Points on a hilly landscape, in no order, each with its height.
A ball rolls from a point to whichever of its 2 nearest points has the largest drop for the distance, and stops where none of them is lower. Distance is the straight distance between rows; heights are no part of it.
j713:  15   1   5  14  -2   5 -21  -4  17  -4  -4  11  -4  -1   3   4  -1   2   6  -3   9  -3 -10  13   7   2  27 -11  -4  -5   6  -3   1  -2 -11  11  -4   2  -1   7  -9   2   6  16   5  10 -24 -10  -1   7  13   1  -1   5   3   7  height 22.6
j184:  -9  -1  -7  -3  -5   5  -5   6  -4  21  -5  11   3  -5 -11  -7  -7  -8  -6  -4  -1  -5  -2   7  15  -8   0   5   4   2   2   0  -6   3  -5  -7   6   2 -17  -2  -2  -7  -1   0   9   2  16   3   3   6 -12 -15  -3   3   0 -12  height 29.7
j664: -10 -14  -7  -9  -8   6  -4  13 -11   3   4  -3   9   2  -3  -8  -5   4   6   1   5   1  12   5  -6 -15   2  -5  -1   2 -13   3  -4   3   7 -18  12   4  -4   6   7  -7   7   4   7  -6  20  -5  -7   6 -16  -2   6   3  -8   3  height 5.9
j241:  18  -5   3  23   3   3   1   2  -6  14 -10  -2  -2  -8   7  -5 -22   9  -3  -4   4 -14 -20   2  18  -5   6   9   7  12   0   1   6  -4   3   6 -10  -2   4 -20  -9   3   6  -8  12  -1  -2  10   0  14  18 -13  -7  -2  -2  -4  height 38.7
j353:  -9   0   1 -17 -10  14   8   2 -13  -2  20   0  -8  -3 -10  10   0  13  11   7  -6   7 -13  -3   6 -17   1   3  11  -5 -13 -12 -10 -10  12   1  10  14  -1   1  10  -4  18   8   9   4  19  17  -1   5  -4  -6   5   3 -17  -1  height 24.5
j194:  -2  11   6  -6   7   8   0   2  -2  -4  -9   1  -2  17  -7   5   8 -17  -6  17  14  11 -13   3  -3   8 -18  -4   4   7  14   3   2  -3  -4   3  -1   2 -10   6  -6  -8  -6   6  -2   0  -4  -5   5   6   5 -11   7 -17   5  -1  height 48.9
j151:  -4  17   1   5  -7   5   4  -3   2  14   6   4  -8   0  -1   5  -4   8   4  -5  -1  -1 -11   5   1   1   4  -2  -1  -8  -5 -17   3  -3  -3  10  -4  11   3  -1   6  -5   4   3   9  15   4   2   6   8   4  -7  -3   6  -2  -4  height 19.9
j50:   5  -4  -6   8   8 -23 -12   8  -3  10  -5  -9   9 -12  16   3   6  -3   1  -4  20 -10  -7 -12   0   7   3   0   2  -4   6  12  11   4   4 -21  -2 -18  13 -27 -14  11 -12   1 -11  -1  -4  -9  -9  -5   1   8  -2   6   7   3  height 19.7
j722:   3  -9 -15   9   3 -12  -5  12   1   9  -4  -5   8 -13  15  -8  -1   0   1  -1  12 -12   8  -7  -4   9   1   2   1  -3  -3  10   7   6  -2 -15  -1 -13   1 -24  -2  15 -10  -2  -2  -1   3  -8  -4 -10   1  -1   4   7  13   0  height 23.9
j795:   7  10   3   7   9  12   4  -1   1 -18  -6   3   3  16   8  -2   5  -1  -1   9   3  12  -5   5  -8   1  -6 -12  -3  -8  -1  -6   3   3   5  -1   0   1   4  17   2  -4   8  -5   0  -3  -9   2   1   1   6   4  -7   1  -5   6  height 42.9
j648: -10 -25  -5 -21  -9  -1  -3   7 -17  -2  11  -6   4  -8  -3  -2   4   9  11   2  -4   6  13   0  -6 -11   9  -1  11   0  -7   4  -9  -5   6 -11  11  12   2   9  10   3   3   5   4  -4  11 -11  -3   0 -12  -3   5   0  -6  11  height 13.6
j826:   6 -15 -10   8  -4   9  -2   4  -8   4  -9   4  -3  -9   8 -13  -8   7  -3   4 -10  -5   8  -2   5  -5  10   9   8  -1  -7  -1  -6   4   2   6  -3   6  -3   0   4   6  12  -7  12  -5   2   3  -6  -3   3  -5  -9  -1   2  -4  height 38.5
j971: -13  -4  -8  -5  -4  -6  -7   6  -7  10   0   6   2 -13  -7   1  -2  -5   3  -2  -2   0   6  -2   1   3   6   4   5  -1  -1   3  -1  -3  -5   0  -3   0  -7 -12  -1  -1  -3  11   6   9   6  -8   6  -7  -6  -7   2   3   4  -1  height 33.3
j661:   9   3   3  -6  -2  14   3 -18   4   1  -9  -9   0   2 -10  -4  -9   7  -3   0 -19 -12 -12  -1  11  -4   7   6  -3   1  -3 -13   9   2   7  29  -6  -6   7 -10   4   6  -3 -26  13   3   2  11   8   5  11   5  -9  -9   2  -4  height 77.3
j14:   5 -16 -10   1  12  -3 -12  15 -16   4  -3  11   2  -1   5 -13   0 -12  -1  11 -10   4  -6   2  13  -7   1   6  11   0   8  12   0   2  -1  -9  10   6 -12   3  -1   6  -2  10  -2   0   2  -6  -8 -12   0   4  -5   2  11  -4  height 42.4
j256:  -7   9   9   7   0  -4  14   4 -22   7   9   1  -9  -5  -4   4  -9  11   5   2 -11  -1  -8  -8   1  -9   2  -3  -4  -1   1  -8  12  -9   8   1   5   0   1 -12  -3   0  14  18   1  10   8   2  -3   5   1  -2   8  -5  -4  -8  height 18.1
j947:   2   4  -2  -1   1  18  15  -7  14   3  -2  -2   8   1 -19  -3   9 -10  -4   6  -2  -2   7  -5  -4  -5  -9  13   7   2   5   1 -15   1   3   9  -1   2   3   3  15  -8   9 -22   3 -15  11  13  -2   3   7 -11  -6  -3   0 -11  height 50.2
j960:   6   7   5  14  -3  -9  -7  -2  26   4  -5   2  -2 -10  -2   9  -7   0  -6 -13  10  -9   3  12  -4   8  12  -6 -11   5   2   6   9   6 -26   8 -11  -8  -5  -8 -11   7 -10   6   1   2 -15  -5  -5   3   9   4   6   7   4   1  height 30.8
j831:  -8 -19  -6 -11  -9 -13  -4  -4   4   6   6   3  10 -16  -6  12  -5   1   3  -1   0   9  23  -9  -9   0  10   3   4   6  -1  14  -3   6  -5 -14   3 -12   9  -3  -4   9  -8   6  -2   4  -6 -11  -9  -4   0   1   1  10   6   6  height 26.0
j153:  -8  -1   5 -17  -4   7  -3  -3   3  -2   8  -8   5  12  -1  -4   9  -4  11  -4  -3   9   0  15  -5  -4  -2 -19   0   8   7  15  -8  -1   1  -3  20  11   0  25  12  -5  -8   8 -11  -2   7  -8   0  -6   1  10   3  -4   1  12  height 28.6
j907:  -1   3  10   7   5  -5   0   1 -11 -18 -13   3  -1   5   5   4  -5   8  -6   5  -4   0 -10  -8   3  -4  -7   3   2   7   2  -1  13  -8  19   7  -5 -10   4  -6 -15   1   6   3  -5   8 -17  -2   2   8   3  12   5 -15  -1   0  height 53.2
j466:   0   9  14  -3   4 -11  -3   1 -11   2   1 -10   2   7   7   3   9 -13   4   6  17   0  -5 -15  -9  11 -10   4   0  -7  -1   7  12   1   8 -26  10 -13   9 -16  -7  -9  -6   2  -5   5   3   8  -5  -5 -12  10  -8   6   1  -2  height 7.7
j128:   1  16  12  -6  -6   9   6  -8  18  -9  -2   4  -8   9   4   5  -5  -5 -28   8   7  12   9   8 -14  13  -2   2 -12  -1   0  -9   8   9 -15  -1   0 -11  -1  10 -12   1   7 -16   7 -12 -12   0  -3  19   8   2   0  -4  -3   1  height 72.3
j144:   5  -1  -1   4 -11  -7 -22   8   6  -1   3   9  -8   0   7   0   4  10  13  -1  15  -3 -16  11   0   9  29 -16  -5 -12   1  -5  -9   1  -9  -3  -4   6   2   4  -5  -4   3  22   4  13 -19 -14  -1  -4   3   5  -3   8   5  11  height 17.7
j717:  15  -5  -5  20  13  -8   7   4 -18  17 -18  11  -5  -1   0  -6 -17  -5  -8  -5   2 -11 -27  10  23   4   1  15   8  13   4  11   4 -10   0   6  -6  -1  -6 -22 -25  -3   1  -5   8  -2   0  15  -2   6  17 -14   2  -6  -7  -7  height 36.6
j427:   2  -6  11  12   1 -14 -11  -2   6 -17  -2  -3   2  -7  13  19   1  11  -1   0  10  -2  14  -7  -7   6   6  -4  -8  -8  -3  -1   3   3   1  -4  -8 -10  14  -1 -10   2   2   1  -5   5 -19  -3   0   9  -5   8  -7   7  -1  10  height 56.2
j363: -11 -20  -3 -22  -7 -13 -13   2 -10   3  10  -7  13  -7  -7   0   5   3  12  -7  -8   7  18  -2  -5 -10   6  -1   8   5  -2  14  -7   2   3 -15  13  -2   5   2   3  -2  -2  11  -6   6   6 -15  -5  -5 -12   4   2   6   2   6  height 20.0
j958:  13   5   4   6   5  11  12   3  14 -12  -8  -1   1  11  14  -5   0   0 -23   5   1  -1   7   3 -14   6  -6   1 -12 -10 -10 -13   6  14   5   0  -3 -13   0  -1  -2   6   7 -31  15 -18  -3  14  -5  10   8  -5  -2  -3  -9   5  height 74.0
j147:   1  -8  -3   4  -5  -2  -2  -8   8   9  -9   1   2 -12 -17   6  -4  -3 -11  -7  -1  -8  15  -9  -1   1  -1  20  11   7  -8   2 -11  -5  -3  12 -10  10  -4  -6   0   1   4 -13   8  -7   2   7   7   3   3 -16  -8   1   2  -6  height 53.9
j38:   4  -6  -4   0 -10 -18 -21   5  11   7   8   7   2  -8   0  14   3   6  14  -3  18   0  -6   3   0   5  26  -7   0  -4   3   4  -7   5 -12 -16   0  -1   3  -2 -10 -12  -2  25  -3  18 -15 -14   0  -3  -6   4  -6  13   0  11  height 12.2
j21:  -5 -10  -9  -7  -2   9   8 -11  -1 -11   5  -5   9   1  -5  -4   5   8  11  -6 -16  -3  13  -2   5 -23  -2  -3   0   1  -5   0  -6  -5   9  10   6  13   5  22  21  -3   5  -9   1  -7  13   1   1  -8   1   5   4  -7  -5   2  height 30.0
j490:  -5  -1   3  -8 -13  -9  -9  -2  -1  13  13   2  -7 -16  -1  15  -4   9  15  -1   8  -7  -7  -4   3   5  20  -4   0  -6   5  -5  -8   0 -16 -12   2  -4   4  -4  -7  -7  -2  26   2  22  -1 -11   1  -1  -1  -2  -9  13   2   0  height 5.8
j498:   9  11   0   1   0  18   7  -5  18 -12  -2   4  -2   6   1  -1  -3  -1 -21   9  -4  13   9  10 -11  13  -1   0  -6 -11  -3  -9   0   8  -9   5   0  -3   0   7   0   2   8 -31  10 -17  -9   1  -4   8  13  -8  -5  -2  -5   7  height 73.1
j409:  -3  18  15   1  -5   8   7 -19   3  -4   9  -9  -3  -3   0  12  -5   8   9   1   1   1  -7  -4   4  -3  -3 -16  -9   0  10 -10  -1  -3  -4   4   3 -10  15  10   2  -7  -3   2  -8  10   0  -1   4  14  11   4   1   5  -4  -5  height 9.0
j793:  -5   2  -3  -1  11   8   5   0   2 -24   7  -7   8  11  18   6  13  11   3  -3  -5  11   1  10 -17   1  -1 -20 -10 -11  -1 -14  -4  -1   5  -1   9   3   5  20  14  -5  -1  -4 -10  -3  -2   1   2  -7   3  10   3  -3  -8  16  height 38.8
j283: -19  -7 -12 -28  -9  17  11   9  -3  -8   4 -11   2   4  -1 -10   9  10   8   8 -14   3  14   1  -8  -1   7  -1  -8  -6 -11  -9 -11  -3   4  10   8   3  -2   2  14   8   4  -7   3  -6   9   4  -9 -12  -2   5   9 -13  -6   6  height 66.6
j822:  -6  -1   8 -28 -13  11  11  -9 -10  -4  14  -1  -9   1 -13   9   9   4   8   8  -5  11 -12   5  -3  -7  -4   0   5  -2  -5  -5  -8 -12  13   5  12  15  -2   8   8   6   9  10   8  -2   8   8   1   1  -2  -5   9  -4  -9  10  height 20.9
j728:  14  -9  -8   8  15   1   5   9   8  -5   1   5   0  -9   5 -11   1 -14  -4   9  -8   5  15  -2  -8   6  -2  10   5   4   2  12  -8  10 -11  -8  -2   1   0   0   5  15   2  -9  -6 -11  -6  -7 -16 -18  10  -1 -10   8  13   1  height 44.3
j468:   2  19  11   8   0   1   3 -19   7  -3   2   2  -8   3   0   9  -4   1  -4  -5   1   1  -7  -1   3   2   1  -2  -6  -6  -1 -13   9  -3  -4  10  -7  -5   6   0  -2  -7   2  -3   2   9  -7   7   7  14   6   0  -2   3  -6  -3  height 15.1
j501:   5   0  -7   6  -8  -7  -9   0  -1  13   9   5  -2  -5  12 -10   1   5   5 -10   1 -12  -5   2  11   0  15  -5  -1  -7  -5   0  -1  11  -8  -6   0   1   2   0   3  -8   3   2  -3  13   3   0  -3  -9 -11   7 -19  17   2  -4  height 32.2
j146:   3  13   2  15   8  -4   9  -1   1   2   3   2  -6   3   3   7   0 -11  -8   2  14  -2  -1  -7  -6  18 -19   9  -3 -11  -1  -4   3  -4   1  -4 -10   2   1 -11   1  -5  -1  -5  -1  -4   2   4  -1  -1   0 -14  -1   8  -1  -4  height 45.3
j316:   7   3  -3  10   6   4   3   4   8   3 -26  -1   0  12  17 -15   1   1 -13  -2   2  -7   1   1  -5   8  -2   0 -10  -9 -10 -12  12  13   5  15  -5  -6   0  -4  -4   8  -2 -21  14  -4   0   8   0   3   3   3   1  -7  -1  -2  height 75.0
j573: -14  -7 -16 -18   1   2   6   8  -8 -13  -1  -4   2   5  -5   4  10   6   7   2  -9   8  14   4 -12  -2   1   3   0  -7 -14  -3   0  -8  14   9   1  12  -4   5  11  13   7  -4   5  -7   7   2   5 -10  -7   3  13 -12 -12   8  height 65.4
j218:  -6  -3  14   2   2  -8 -13  -8  21 -19  -3  -8   2  -3   9  19   3   7  -9   3  15   2   9  -4  -4  10   0  -5 -12  11  11   9  -2  11  -4  -5  -4 -17  12   2  -9   5 -11  -4 -10  -1 -19  -5  -2  11   2  10  -1   0  -1   3  height 58.0
j417:   2   9   9  -8   0   4  -4  -2 -11   7 -15   4  -2  11  -3   1   3 -21  -2  16  12   1 -28   0  11   0 -14   3   9   3   9   1   7  -2   3  -3   5  -2  -9  -6  -9 -12  -4   9   0   6   2   4   8   5   2  -8  -6 -17   4  -4  height 50.4
j261:   0   9  -3  14  -5 -12  -2  10  17  10   4  -1  -1  -7   0   0  -9   2   6  -5  11  -3   8   2 -11   9   8  -7 -11   3   7   2   0   8 -21  -3  -7  -9  -1 -11  -6   9 -11  14  -2   8  -9 -14  -1  -1   7   2   7   8   9   2  height 31.9
j30:  -2 -11  -3 -10  -3   2  -5   9 -15   2   8   9   9   3  -9 -11   3  -4   0  -5  -3   2   2  13   2 -21   2  -3   5   4 -10   6  -6   1   9 -21  13   6 -12  18  -4 -15   4   3   0  -4  18   7  -4   3 -25  -5  -3  13  -9  -3  height 14.0
j954:  -3 -15  -3  -6  -9 -10  -7  -3  16  -8   4  -1   8  -6  -9  10   6   1   3  -4   8  12  19   0 -15   9   1  -4   5  -1   3  11 -13   4  -6  -8  -2   2  13   7   4   9 -11  12  -6   4 -10 -18   4  -1  -7  -6   4   8   0  15  height 31.4
j107:  -5   1   8  -8   2  -7  -1 -15   9   1   9   8  -4   1 -17  11   6 -12   0   0  -6  14  -4  10   4   3  -3  -6   7   3  15  17  -4  -4  -9 -11   8   8   2  15   1   0 -11  18 -15   6  -8  -7   3  -5  -4   3  -3   3   8   3  height 16.2
j25:   4   4  11  -3   7  -4   3   1  -7  -5 -11  -9   1  10  13  -2  13 -12  -4   3  17  -2  -7 -10  -7   8 -12   3  -3  -2  -5   4  10   6  18 -19   0 -12   9  -9  -6   0  -4 -13  -2  -9   1  12  -8  -2  -9   5  -6  -4   2   6  height 14.8
j89:  -7  15  14   4   2  -2  10  -8 -11   1  17  -6  -6  -2  -1   9  -3   7  15  -4  -9  -3 -12  -9   6 -13  -5 -14  -9  -1  13 -16   5  -9  -1   2  11  -4  10   5   3  -5   8  17  -6  14   8  -7   0   7   4   4  13  -3   1  -6  height 14.3
j586: -12  16  -2  -1   7   8  12   8   1 -12  -5  -6  -3  15   4   3  11   0  -7   2  -1   7   2   3 -14   6 -18  -7 -12  -7   0 -12   8  -2   3  12  -5  -8 -10   0   2  -3  -1  -7  -1  -2   2   0   2  -1  -4   6  13 -12  -8   3  height 62.6
j95:   5   4   3  -4  10 -20 -10  -2  -2   3  -6 -13  -3  -7  10   9  10  -6   4  -3  21  -8 -10 -16  -3  20  -9   6   0  -3   5  10   9   5   4 -17  -9 -18  16 -22  -8   2 -14   2 -11   0  -3  -1   0  -7  -4  14  -8   1   9   4  height 15.2
j368:   1 -11  -2  -4  -5   0  -5  -1  -2  12 -29  -2   0   1  -5 -11  -9  -3 -14 -10 -11 -13   2  -3   5  -1   7   8   0  11  -3  -1  10   7   0  17  -6  -3 -13  -2  -6   9  -5 -13  15  -4   0   5   4   2   6   1   4  -9   2 -14  height 76.4
j203: -10  -3  -3 -15  -9 -14  -1   4 -14  15  22  12  -5 -16 -10   8  -2  15   9  -6  -5   4   0   4   3   3  22  -4   5  -9  -1 -10  -3  -1 -10 -20   8   1   0  -9  -7  -6   3  22   0  19   7  -5   3   4 -22  -5  -1  18  -3  -2  height 8.5
j746:  -8   8   1  -3  -2   4  10   4 -23   5  13  -6  -2   1  -3   2  -5   5   7   3  -7  -3  -9  -9   9 -18  -8   6   5  -1  -8  -9  -1  -8  13  -2   6  -2  -8 -11   7 -12  10  12   3   5  21  10   3   4 -11  -2   5  -4  -8 -10  height 21.8
j909: -10   6   2  -9  -1  10   9 -10   2 -22  10 -12   7   7   7   7   9  11  13  -3 -14   5   3   3  -7 -14   0 -14  -6  -1   0  -5  -4  -5   6   7  10   5  10  21  17  -5   4  -5  -7  -3   2   3   2  -1   3   9   7  -2 -12  10  height 34.7
j456:  -5  14   6  -9  -3  11  12  -7  15  -1  12 -12   2  -6  -1   4  -6  -1 -11  -5  -5  11  20  -9  -6  11 -15  -2 -12  19   9   4  -7   4  -8  -5   3 -17   1  -7  10   0 -15 -11 -18 -14   1   6  -4   4   4  10   5 -13   1  -7  height 70.6
j844:  12  -4  -4  15   2  -3   5   3 -14   3  -8   4   1   2  16 -14  -2   0  -4 -10   3  -6 -11  -8   7  -8  -1   5  -1  -1  -5   2  11   8  22  -5  -8  -5   6  -2  -7  -1   3 -13   4  -9   5  12   2  -2  -6   5  -2   8  -5  -3  height 25.0
j567:  -4   2   6  -8  -4   4  -2  -8  -6  -4   2   6 -10   8 -11   8   4   1   5   5   6  10 -13   4   3   5  -6  -1   8  -4  -1  -6 -10  -8   7   5  -1  17  -3  12   0  -5   1  11   1   1  -3  -2   8   1  -5 -10   1  -1  -5  13  height 15.5
j968:  -8   8  -1 -31  -8   9   7   1  -4   8  22  -7  -5  10  -1 -13   9  -1  16  -3 -18  10 -10  17   0   2  -3 -19 -11   1   9  -1  -4  -4  -2  -1  19   5  -6  10  13  -5  -3  11  -8   1   9  -3  -1 -11  -4  16  11  -7  -3   6  height 33.2
j493:  13   7   5  35  -2   0   5   5   1   7   7   2  -5  -3   3   8 -23  14   2  -4   4 -11 -12   2   5   6   4   4   4   4  -7  -7   2  -7  -7  13 -11  11   3 -19  -4   1  12   1   7   9  -6   2   4  11  15 -20  -3   3  -4   2  height 40.9
j70:   7   0  -3  14   9  -9  -1   8 -11  20 -12  10   4   0   1  -8  -7 -11 -12  -1   1  -7 -18   2  18   0   0   9   8   5   8   4  10  -8  -3   2  -3  -3 -12 -18 -17   1   0  11   4   1  -2   7  -1   1   2 -12   0  -2   3 -13  height 34.4
j990:   1  -5 -12  11  -3 -14  -5  11  13  11  -7  -2  11  -9  -1  -6  -8  -5  -2  -8  12  -8  16   1  -3   5  -3   5   0   2   2   8   3  11 -10 -10  -7  -9 -10 -15  -3  12 -14   5   6  -2   4 -10  -3  -2   3 -13   5  11   7  -3  height 28.0
j214:   3   6   7   1   5   1   4   5 -20  -4 -21   7  -6  13   0  -8  -2  -7  -8  10   3   4 -24  -2  10   2  -6   7   4   3   4   0  12  -7   7   8  -3  -6  -7  -8 -19  -5  -1   2   1   0 -11   5   2   3   1   8   2 -19   1  -3  height 51.9
j744:  14 -19 -14  14   8   0   1   1   6   1  -2   9   1  -9  -2 -14  -1  -4  -3   1 -13  -1  15  -8   5  -2   5  17  13   0  -4   8 -11   2  -6   7  -4  10  -2   0   7  14   3 -12   2 -14  -3   0  -5 -12   8  -6 -11   8   8  -6  height 41.3
j711:  -5   7  -8 -13   2   8   3   6  -6   3  10  -1  -4  11  -1 -16   6  -5  10   0 -15   8   0  10   0  -4   1  -4  -5  -4  -2   2   4   1   0   2   8   3  -7   8  11  -2   4   4  -2  -2   8   6  -5 -15  -4  18   7  -2  -2  -4  height 36.5
j143:  15  -7   2  12   8  -2   5   9  -9  -6 -20  -1   6  11  17  -9   7  -6  -7   5  16  -6  -5  -6  -1  -2 -10   3   1   1  -3   2   9   2  19 -12  -1  -8   7  -3  -7   4   4  -8   3 -12  -2   3  -2   0  -3   1  -1   0   2   7  height 20.4
j234: -15  12   3   5   6  -8   0   2   8 -14  -6  -7   2   9   7  -2   8   4 -13  -3   4  -1   9   2 -14  13 -11  -4 -18   0   4  -5  15   0   4   4 -10 -15   1  -5  -7   2  -9  -8  -7  -1  -7  -3   6   2 -12  20  11 -11   1  -4  height 61.2
j673:   2 -13 -10  16  -5  -6 -16   6  -2  10  -6   7  -3 -11  15  -7  -7  10   2  -7   0 -17   3  -2  11  -3  15   7   3  -3 -10   0   0   8  -2   4  -7  -2  -2  -7  -3   6  -1  -1   6   7  -2  -3   0  -4   0  -3  -7   7   5  -3  height 35.7
j869:  18   2  -1  10   0 -11  -3  -6  -5   5   6   8  -2  -3  15  -4   1   2   1 -14   2 -11  -8  -4  10  -6   8  -1   4  -3  -7   1   8   3  11 -16  -2  -5  10   5  -5  -6   4  -2  -2   2  -1   8  -2  -4 -10  12 -14  25  -1  -3  height 28.8
j666:  11 -14  -6   8  17  -1  -3  13  -4  -5 -12   8   2   2   1 -12   4 -18  -6  13  -2   7   0   5   3  -1  -6   3   9   6  10  17   3   3  -3  -2   2   0 -13   3  -4  15  -4   5  -7  -5 -13  -8  -9 -15   6   3  -5  -6  17   1  height 44.8
j209:   0   1   0  -6  14  -6   3  -6  -3  -6   4  14  -8   0 -22   7   6 -14  -1   0 -17  15   0   6   6  -1  -8   9  13   1   8  12  -2 -15   2   7  -2  21  -8  10   5   4   1  11 -16   0  -3  -5   5 -11  -6   2   0  -2   5  -5  height 22.8
j101:  -4  -1  12  -7  -2  -9  -5  -8   1   0   3   4  -5  -4 -10  16   4  -8   5   2  11   9 -10   2   2   2   0  -7   4  -1  13   2  -8 -16  -5  -2   2  14   4  12  -4  -3  -1  23  -9   6 -11  -9  11   5   2  -9   4  -1   6  10  height 9.2
j515:   0   4  -1   6   4   5   7 -12  12  -8   4  -3   2  -2 -16   3   8  -6  -7   3   1   1  18 -17 -10   3 -14  21   8   0  -6   1 -14  -7   4  13 -13  12   2   3  12   0   6 -20   0 -14   2   9   5  -4   2 -11  -5  -3   1  -5  height 52.1
j257:  13  15   4  28  12   1  13  -6   3  -1  15  -5  -9  -6   7   8  -8   0  -4   0   6 -10  -8 -11   0  15  -9  10   2  -5  -6  -4   3  -8  -7   0 -13   5  14 -15   3   6   6  -3   1  -3  -1   6   0   9  14 -19  -4   8   3  -2  height 43.2
j314: -13  -4  -1  -8 -14  11  -7  11  -9  12   7   7  -6 -11 -10  -6  -9   4   5   2   5  -4  -5   9  14  -9   8  -4  -1  -7   1  -7 -14  -3 -10  -8   5  12  -9   0  -2  -3  -2   7  11   4  15  -3   5  15  -9 -20   0   4  -9   4  height 26.5
j53: -14   7  -1 -10  -6  -1   8  -3   1   7  16 -19   6  -7   3   4   3  10  18   1  -4 -10  16 -18  -9   5  -6  -1  -5   1  -3  -7 -15   2  -3  -1   8  -2   7  -9  19  -4  -7  -2  -7   4  17  -3   4  -7   4  -2   5  -6   4  -7  height 68.6
j504:  -4   7   1   3 -13   2   4   4  -5  12  10  -2  -9  -8  -4   3 -14  13  14  -2   3  -7 -13  12   8   0  13  -2  -1  -4   0 -14  -6  -1  -7   5  -3  16  -4  -6   3  -3   1  12  15   9   7  -5  14  15   1 -23   4   1  -6   3  height 23.4
j446:   1 -15  -1  -6  -3  -2  -9   0 -13  -2   4   4   7  -3   3 -10   2  11   4 -12  -9  -6   3  -1   9 -28   2   1  11   6 -13   6  -3   5  11 -12   5   3  -2  19   6 -13   4  -9  -4  -4  17   4  -2  -2 -17   8 -10  15  -8  -5  height 20.1
j509:   6 -10   1  -8 -14   7  -8  -9  10  16 -23  -1  -5  -1 -12  -6  -7   4 -10  -5 -24 -12  -3  -2   8  -1  14  11   2   5  -6  -7   7   6  -3  30  -7  -1  -3  -2  -4   7  -4 -24  18  -1   0   9   8   7   7   7  -8 -11   4 -13  height 76.8
j734:   7   2  -1  -6   1  18   3  -4   1 -10  -2   5   5  13  -1   4   4  -1   4   9   3  12  -4   4  -6 -10  -4  -1   8  -4 -11  -4  -3   4  13   0   8  11   1  23   6  -7  10 -11   6  -7   3  11  -3  -2   3  -9  -6   6 -11   9  height 45.7
j539:  -3  -3  -2   3  -1  -4  -5  -7  12   0   2   7  -4  -6  -9  12   2  -6  -6   1   4   3  12   0  -4  12   3   3   6  -3   0   4  -5  -1 -13   2  -7   6  -1   1  -2   8  -2   5  -5   2 -12 -10   0  -7   0  -8  -6   8   6   5  height 36.0
j631:   2 -16  -2  -4   1   6   1  -7 -12 -13  -5   2  11   3  -4 -12  -7   5   4  -7 -17  -3  -1  -2   9 -33  -2   7   7   9 -10   7  -3  -1  19   3   2   9  -1  17   4 -12   5  -8   2  -7  11   9   0  -1  -3   5  -7   1 -12  -8  height 24.7
j604:   7  -2   2   5  -3  -6  -9  -2  14   2 -12  13 -10   3  -9   0  -6  -6 -11  -8  -2   2   3  14   4   7  18  -5  -4  -3   6   1   8   1 -18  12  -7   1 -10   6 -14   6   0  11   6   7 -19  -4  -6   4   6   7   1   0   6   1  height 27.0
j401:   1  13   2  10   7  -2   3   8   1   0  -7   2  -3  11  -1   1  -2 -17  -9   4  14  -1  -3   0  -3  12 -17  -1  -3   1   8  -2  13  -4  -4   4  -9  -4  -7  -9  -7  -1  -4   9  -1   1  -2  -6   1   6   1  -7  11  -8   9  -7  height 47.3
j877:   0  -5 -14   0   9   4  -1   9  -7   6   5   6   3   7   1 -18   4 -11   8   1 -15   2   4   9  11  -7   2   1   2  -5   6   9   1   1  -2  -3   5   5 -11   7   6  -3  -1   6  -7   4  14  -3  -2 -19  -7   8   0   5   6  -9  height 39.5
j758:  -3   9   9   8   5 -10  -1  -7  15 -18  -1  -9   5   4  14   8   5   6  -7  -7  10  -1   6  -2  -6  11 -15 -11 -16   6  10   0   5   5  -2  -4  -3 -15  13   6  -4  -5 -10  -9 -13  -3  -8   3   7  10  -4  14   5   3  -5  -4  height 59.7
j317:  13  -2   0  21  14  -6  -2  -1  -6   7  -5  12   2   2   3 -11  -3  -7  -2  -4   2  -9 -17   6  19 -11  -7   4  10   8  10   9   3 -10   2  13  -6   4  -4   5  -9  -7   1   6  -7   0  -2  -3   5  -5   3   1   1   0   2  -9  height 31.2
j592:   0  -1  -1   6  17  -3   4  -1 -10  -8   1   8  -1   5  -9  -3   1 -12   3   2 -11   4 -10  -3  13  -7 -18   7  11   6   8   7  -1 -10   6  16  -6  14  -8   2   1  -4   1   4  -8   0   4  -3   9  -8  -1   1   6  -6   3 -10  height 27.3
j873:  -9   7   1 -15  -9  10   9   2  10  11  14 -17  13  -4  -5  -1   3  -4   8   3  -4   1  18 -14  -6   9 -15   1  -5  13   1   3 -17   1  -7  -6  10 -10   3 -12  20  -7  -5  -4 -14  -5  10   5  -3  -5   0  -1   7  -8   1  -4  height 69.5
j751:   1   5   1  -4   8   1  -2  -5  10  -3  13   1  -1   9  -7  -1  11  -9   4   1  -2  14   3   6  -8   3 -10 -10   4   4   6  14 -11  -1  -5  -9  11  16   2  16  15  -6  -6   4 -18   3   3  -8   0 -12  -2   4  -6   4   5   4  height 23.0
j115:   6  -7  -9   3   4  -5  -4   3  10  14 -24 -10   3   1  11 -11  -7   1  -9 -11   1 -17   4   2   1   4   6   3 -10   4  -2   0  12  15  -5  16 -12 -13  -8 -11  -4  16 -13 -17  12  -8  -5   7   2   0   5   0   2  -5   9  -7  height 75.8
j270: -10   1  -4 -17   1   3   4   9  -2 -22  -4 -11   4  14   2   6  11   1  -1   3   0  14  12   1 -21  -3  -9  -6  -7  -3 -13  -4   7  -4  14   2   5   4  -5   5   5   2   3  -5   0  -8   3   5  -2  -6 -12  12  10 -13  -6   8  height 64.1
j137:   2   8   9  -4   0   3   5  -9  17   1  -1  -2   0   1  -5   6  -9  -6 -21   2   3  10  15   1  -5  10  -8   0 -11  18  14   3   1  10 -16  -7   0 -16  -1   0  -7   5  -6  -6  -7 -14  -8  -3  -5  15   6   2   4  -3   4  -1  height 71.5
j792:  -8  -2  10   6  -1  -7  -7  -1   0 -22  -8  -5  -6  -8   4  13  -4  12  -3   6   3  -3  -1  -7  -3   2   5  -1 -11  -6  -1 -11   9  -4   7  13 -12  -7   6  -8 -11   4   5   4  -2  11 -22   0   8   3   1   9   1 -13   0   8  height 54.6
j258: -18  -2  -7 -12  -5   2  11   2  -2  -5   8 -11   0  -6   2  -1   4  13  16   2 -16  -5  15  -6  -5   0   5  -8  -7  -1   0  -4 -12  -6  -1   8   3   3   3  -1  17   9  -4   3  -5   1   9 -10   0  -8   3   6  13 -18   5   4  height 67.6
j855:  10   0  -1  -4  -6  24  10  -8   9   1   3   3   3   4  -3  -6   1   2  -5  11  -4   2   6  -3  -4 -10   2   3   6  -4  -7  -7  -8   9   3   6  -1   1   2  10  13  -4  10 -24   9  -8   4  14  -8   0  11  -6 -11  10  -4  -1  height 48.2

Call two points neighbours if one is among the 2 nearest of the other. Go from one point of each pair to the other, from neighbour to neighbour, staying as low as possible. Name the highest point that can't be avoided.
j664 and j409 => j539
j490 and j101 => j971
j466 and j490 => j261
j409 and j101 => j353

Where does a ball stop that starts at each point below?
j909 => j664
j515 => j664
j368 => j101
j539 => j664
j417 => j101
